Points, in no order, along strands that fork, close into loops and pass close to each other.
Points whose rows are less than 67.9 apart are linked; no others are. Some points are linked to none.
fezu: [-26 -27  10 -27   8 -27   5 -13   1  27 -32  15  -7  11   4  -1  -3  -1
   3   5 -11   9  -4]
sitev: [ -7  -2  -2 -23  -6   1  10 -18 -31   5  -7  27 -21 -13  37  29 -28  16
  27  -3   3  -1   9]
luder: [ 11   7 -22  23  37   3 -26  11  31   9  11  -9   4   3  20   5  13  -1
  -8   9  -6  28 -27]
vimev: [  3 -12   3   0 -26  15  29   4   1  -1 -20  -7  -8   8  19  11 -17 -16
  -8 -23  16 -29   7]
sor: [  3  19 -18  23 -10  14 -13  -9 -17 -25  11  -6  -8   2  -3  33 -24 -10
 -13 -12  12 -26  -6]
Nerep: [-32 -18  11  12   3  -3 -21   4  -8  15  -6  11   5  -3 -30   0  -2  16
  -5  -5  19  -2   4]
vupok: [ 34  14  14 -10 -13  18  23  -1 -30 -28  17  23 -25  -9  48  28 -24  -6
  26  -6  15 -18  37]
gis: [ 10  23 -13  16 -34   5   0  -7 -21 -30  14  -6   5   4  -1  17   5  -2
   1 -26   5 -35   2]
Bifu: [-16 -23  24 -18  18 -10  -2  -9 -11  23 -39  21   6   1  33   9 -12  18
  15  11  12  20  13]
vota: [  7 -41  22 -10  20  10  10   6  17  14  -2  32  -1   2  38   5  10  38
  11   8   5  20  -8]
Sebu: [  6 -27  29 -16  22 -12  -9 -13  21   8 -24  32   6  18   3  -7  47  14
 -19  14 -18   9  -7]
ferob: [ 26   7 -10  -3 -39   3  31  16 -25 -27  11 -19  -6   1 -22  -6  -9 -29
   4   0   0 -44  -8]
tozi: [ -8 -10  -6  -2   0  -6   6   0  23  14  23 -18  19  -9 -13 -34   6  16
 -14   0  13  13 -11]
nume: [ -1   1  -4  13  13  14   6  15  16   3  21 -27  19  -4 -18 -25 -14  -7
  -6   0  24 -15 -21]
Tav: [  3  38 -30   5 -21 -21  -3 -21 -22 -16  20 -25   1  -9  -7   5  -4  10
  16  -3  -4  10 -22]
sodeg: [  2  -6 -34  -5  37  -3 -33  25  11  11  18 -20  -5  -7   4 -24   0  -4
 -11  36 -18  52   8]
vis: [  8 -39  24 -22  23   0  -3   6   9  18 -24  39  -5   2  17   8  33  29
   0  15 -15  22  -7]
buvis: [-16   2 -12 -25 -26 -25  31 -23  -2  15   6 -12   0  -8 -13 -18   6   0
  12 -18  -3  -7  -8]
savi: [ 14   4 -13  24 -21  -1  14  14  -7 -31  28 -22   2   0 -22 -14 -27 -17
  14 -18  -8 -25 -12]
mibis: [ -6  -5 -20  -3   1 -14 -24  13   0  20 -34 -21  19  16 -20  10   3   8
  -7  10  -8   0  10]
futi: [ -8 -33   6 -23 -14  -5   3   5  36  19  -2   9  -3   7   2 -22   6   5
 -30  12 -13  25 -10]
Teno: [ 12 -18  10 -18  -8   8  35  21  34  16  -8   1   8  -1  34 -10  10   6
  -9 -11   6  -5 -11]
Mizo: [ 14  23   8 -10  38  -1 -13  -7   3  -6  17  14   5   6 -14 -20  24 -10
 -33  46 -34  49 -34]
Zubin: [  5  19 -39  16   4  -8   0  -6  11  -5  37 -37   2  -6   1   0 -12  -2
  15  -8  -9  13 -14]
seset: [ 11 -23  14  -1  14  12  -5   5   4  17 -21  11 -11   7  31  32  -8   0
  32  -7  11   2  43]
repef: [-18  20 -18   1 -14 -25  10 -33  -7  -2  12 -14  15 -10 -25 -11  -1  -3
   6  -6 -22  12 -19]
dotus: [  2   2 -39 -16  28 -19 -33  26   8  14  -2  -9  16  -1 -17 -21  17   1
 -15  37 -25  34   1]
redon: [ 22   1 -12  11  42  24   9  23  30  -5  29 -38   0 -13   6 -25 -11  -2
  -8  25   5  25 -26]
ludu: [ -4   1  16 -19  -6 -13  -1 -30 -43 -10  -6  25 -19  -4  31  43 -14  11
  17   2  22  12  32]
Vomeb: [  7 -20   7 -11  -4   6 -13   0  -6   8 -26  -3 -18  21   7  35  -8  12
  34   1  -3 -13  36]
kirim: [ -3   6   8 -15 -27 -20  37  27 -30  -2   0   5  -4 -12  17   6   8  -6
   0 -30  15 -32  18]
fip: [-21   7 -23  11  10   2 -17 -19   2  21  10  11   5  -6 -13 -31  -1 -15
 -14  10  -9  37 -16]
tekon: [-12   8 -16  11  26  -5 -10 -18  10   2  28   8  -4  -6   2 -47   2  -7
  -8  28 -19  55 -20]
tisu: [-16   0  20  15  21 -14 -22 -15  12   7 -21  22  26   9 -17  -5  35  13
  -8   6 -22  15 -12]
pog: [  9   0 -31  -1 -10  17 -11  -3   8   5   8 -40  -8   6 -31   1 -25 -10
   8  13 -18  -7   3]
todev: [ -4   6 -31  33  28   9 -42  24 -10   3  -4   9   3   3 -12  20  -4  -8
  12  -8   1  -7   2]
lem: [ -4  -3 -20 -11 -16   7 -21  -5  31  18   2 -23  -1  13 -12 -19 -12   5
 -11  16 -20   8  12]
vadiv: [ -5 -22  31  17  17  33  13  17  17  -1  -7  20  -6  -6  -1  19  -4 -22
  10 -13  12 -23  21]
zov: [ -3  -5  16 -17  29  -5   8 -20  18  14  -1   9  12   1 -29 -23  24  -7
 -29  28 -22  34 -27]
tuvoz: [ -1 -23   1   9  -5  21  15   9  28  11 -13  -8   7   8  10  -4  -1  -1
 -16 -19  17 -14  -3]
dufes: [  7   2  -1   4  -6  15  -6 -11 -11 -28   1 -14 -14   6 -36   8 -27 -32
  17  11 -12 -45 -13]
vuzu: [-20 -23  11 -20  -9 -31   5 -29 -28   6 -29  19 -20  12  -2  26 -13   7
  18   2  -8   6   5]
zom: [ 10  -3 -11  10  -2  20 -15  20  44   5  20 -20   7   9  -5 -28  -9  -1
 -14  18 -22   4  -6]
bagez: [  9  -6  -6   0 -28   9  -5   0  -4 -10  -3 -24 -13  16 -35  33 -19   1
   7  15  -2 -24  -5]
ded: [-18  28   7  15 -18 -11  11 -21  -6   1 -10  22  26  -4   2 -22  25  -3
   3 -28  -7  -7  -6]
vivu: [  2 -32  13  23  27  34  -3  28  20   9 -20  12   7   2 -21  10  -3 -27
  -5   1  -2 -20   1]
kef: [ 26  15  -2 -20  20  12   0  -5  16 -10  36 -20   9 -26  12 -28  20  17
 -24  35 -20  48 -25]
zokag: [-18   7  26  19   4 -22  11 -22  15  -5 -13  18  24  21  -2 -30  20  -1
 -10  -8 -14   5 -17]
guros: [  0  15  -9  35  26  10 -25  15  -7 -18   5  -9  -7  -1 -10  22 -32 -23
   6  -4  -4 -18 -10]
dag: [ -9  18  14   9   4  17  -2  14   8  -8   3 -15  10  -1 -18  -9 -19  -3
   0 -16  29 -38  -4]
Gop: [  0   7 -49  -9  17  -5 -30  25   2  19 -14 -25  19   4 -26  -1  -2  -2
  -3  18 -19   7   7]
sokab: [-17   6  22  12 -27   0   6 -22  -4   1 -24  19   7  -3  11  -2   7   7
   2 -28   7   1  15]
Bovu: [-20  -7  37  14   3  -6  -1 -19   5   7 -24  38   1  -1   6  -6  16  11
  13 -14   1  20  18]
luri: [ 17  -2  14  -3  20  17  -2  -3 -19  -3  10  16 -14  -7  44  31 -30  -5
  36  -5  16  -2  46]
kufig: [-30  -7   9 -19  17 -19   8 -23  10  28 -19   1   5  11 -26 -18   9 -13
 -19  13 -11  14  -9]
gire: [ 14 -16  22   3   3  14  23   5   0 -13 -14   6  -8  11  46   8 -28 -22
  17 -18  24 -29  26]
Rezis: [  7  10  20  -3 -44   9  -5 -18 -15 -24 -14   4 -17   5   3  37   6  18
  10  -3  19 -11  26]
Nub: [  0  17  21 -12 -41  -1  16 -24 -22  -6 -22  17 -11  -3  19   7   9  17
  22 -21  10  -9  20]
ladem: [  6  13 -21  15 -39 -12  14  11 -26  -5  12 -12  25  -1   2  -6   9  -9
  -8 -27   2 -14   0]
noz: [-20  -6  14  -7 -18 -27  27  17  -6   3   0  11  22 -18  18  -7  21  10
   4 -35  16 -17   3]
kefiv: [ 29  20  34  -5 -17  -1  20   0 -18 -57   3   1 -21   0  -5  22  -8  -5
  -3   4  13 -51  30]
kura: [  9  10  29 -12 -10 -12  23  20 -27 -16   8   8 -16  -6  25   7  -9   4
  17 -32  24 -45  35]
rol: [ -7  12 -28  23 -14  -4   9  17 -15   4  27  -6  19 -11   8 -28   4  -5
  -5 -23  17   1 -15]
mepo: [  3  14  -8  -4  50 -20 -22  -6   8  -6  12   3 -13   5  13 -27  17 -19
 -14  48 -33  65 -14]
vul: [  8  17  -4 -20 -63 -15  25  -9 -27 -14   6   4  -9  -1 -10  10  26   8
   3   9  13 -14 -19]
suda: [  9   8  19 -22   0  -8  15  -9  24  -7  17  -5  16 -15 -19 -35  20   7
 -31  24 -25  39 -31]
bube: [-11   4  -3 -18 -43 -38  28 -24 -32 -15   4   1  -4   0 -10   0  12   7
  11 -17   1 -12 -11]
Gupav: [  3  15  28   0 -10  10  21  16 -10 -21   1   3   0  -4  -4 -18 -16 -15
  12 -27  24 -58  17]
zag: [  2 -32   4   0   7  32  -1  21  31  27 -13   9   7   6  -7   6  18  -3
 -20   3   2  -8  -3]
Til: [ 22  10 -14  -2  30  -1   1  16  31  -7  30 -27 -17 -13  32 -33   9  16
  -4  24   2  46 -18]
Balen: [ 31  16  17   1 -37  -4  31  22 -24 -42   3 -11  -8   1 -12  18  -1 -12
   3   4   6 -53   2]
vor: [-16  14 -32  20   4 -14 -31 -17 -24   6   6   6 -15   1  -9  -8 -17  -9
   3  -1  -8  33 -20]
tas: [ -1   9 -19  13  -2  -4  11   8   2   3  31 -14  21 -14   6 -57   7   9
 -15   2   8  31 -24]
gisof: [ -8   3  29  12   3   8  -7   4 -12  -8  -7   7 -15 -14  -9  40 -16   2
  -5 -21  20 -13  44]
zuzut: [  1 -21 -14   5  20  17 -20  14  20  19 -13  14  23   1 -12  15  39   4
 -25   1  -3   4  -3]
bapa: [ 20   9  36  -2 -11  13   1  -4 -21 -28  -1   2 -28   5  -8  36 -14  -1
   7  -6  20 -33  41]
larip: [  1   7 -47  15  28  -8 -23  -4  13   9  12 -28  -7   1  14  13  -8 -13
   3   2  -7  20 -12]
sidi: [ -2 -11  -1  -7 -18   0 -20  -1  -9   7 -30 -12 -11  15 -20  27 -10   8
   9  -1 -12 -10  15]
Rure: [-25  12  11  13  16  14 -23   7 -10   4  -2  -2   4  -7 -20  22 -14   6
  -6 -13  27 -30  18]
lor: [ 20   5 -15   2  30  19 -30  10  17  11   6   1   9  -1  -3   4  28  15
 -28  21  -5  24 -28]
vug: [-14   2 -28   9  -5   6 -24 -21   5  17  16  -2  -2  12 -16   7  14   3
   8 -10  -7 -11   0]
dogig: [-20  -8  16 -18  -4   1  18  -1  -7  19 -22  23 -13 -10  39   3 -22  12
  16 -13  17   2   1]

A piece is all that can be reached along the links. How many separate loops has the piece of each point below (a circle has one, a figure eight two, a Y none), and how many tips (points with one link)?
Nerep: loops 0, tips 6
seset: loops 0, tips 4
Mizo: loops 0, tips 4
vimev: loops 0, tips 4

A tip is a point with one link. Name the tips that can be reached along the links from each point below, in the order of the rows.
sitev: redon, ludu, vuzu, vor
Zubin: Teno, vadiv, gire, vul
lem: vupok, sodeg, dufes, zom
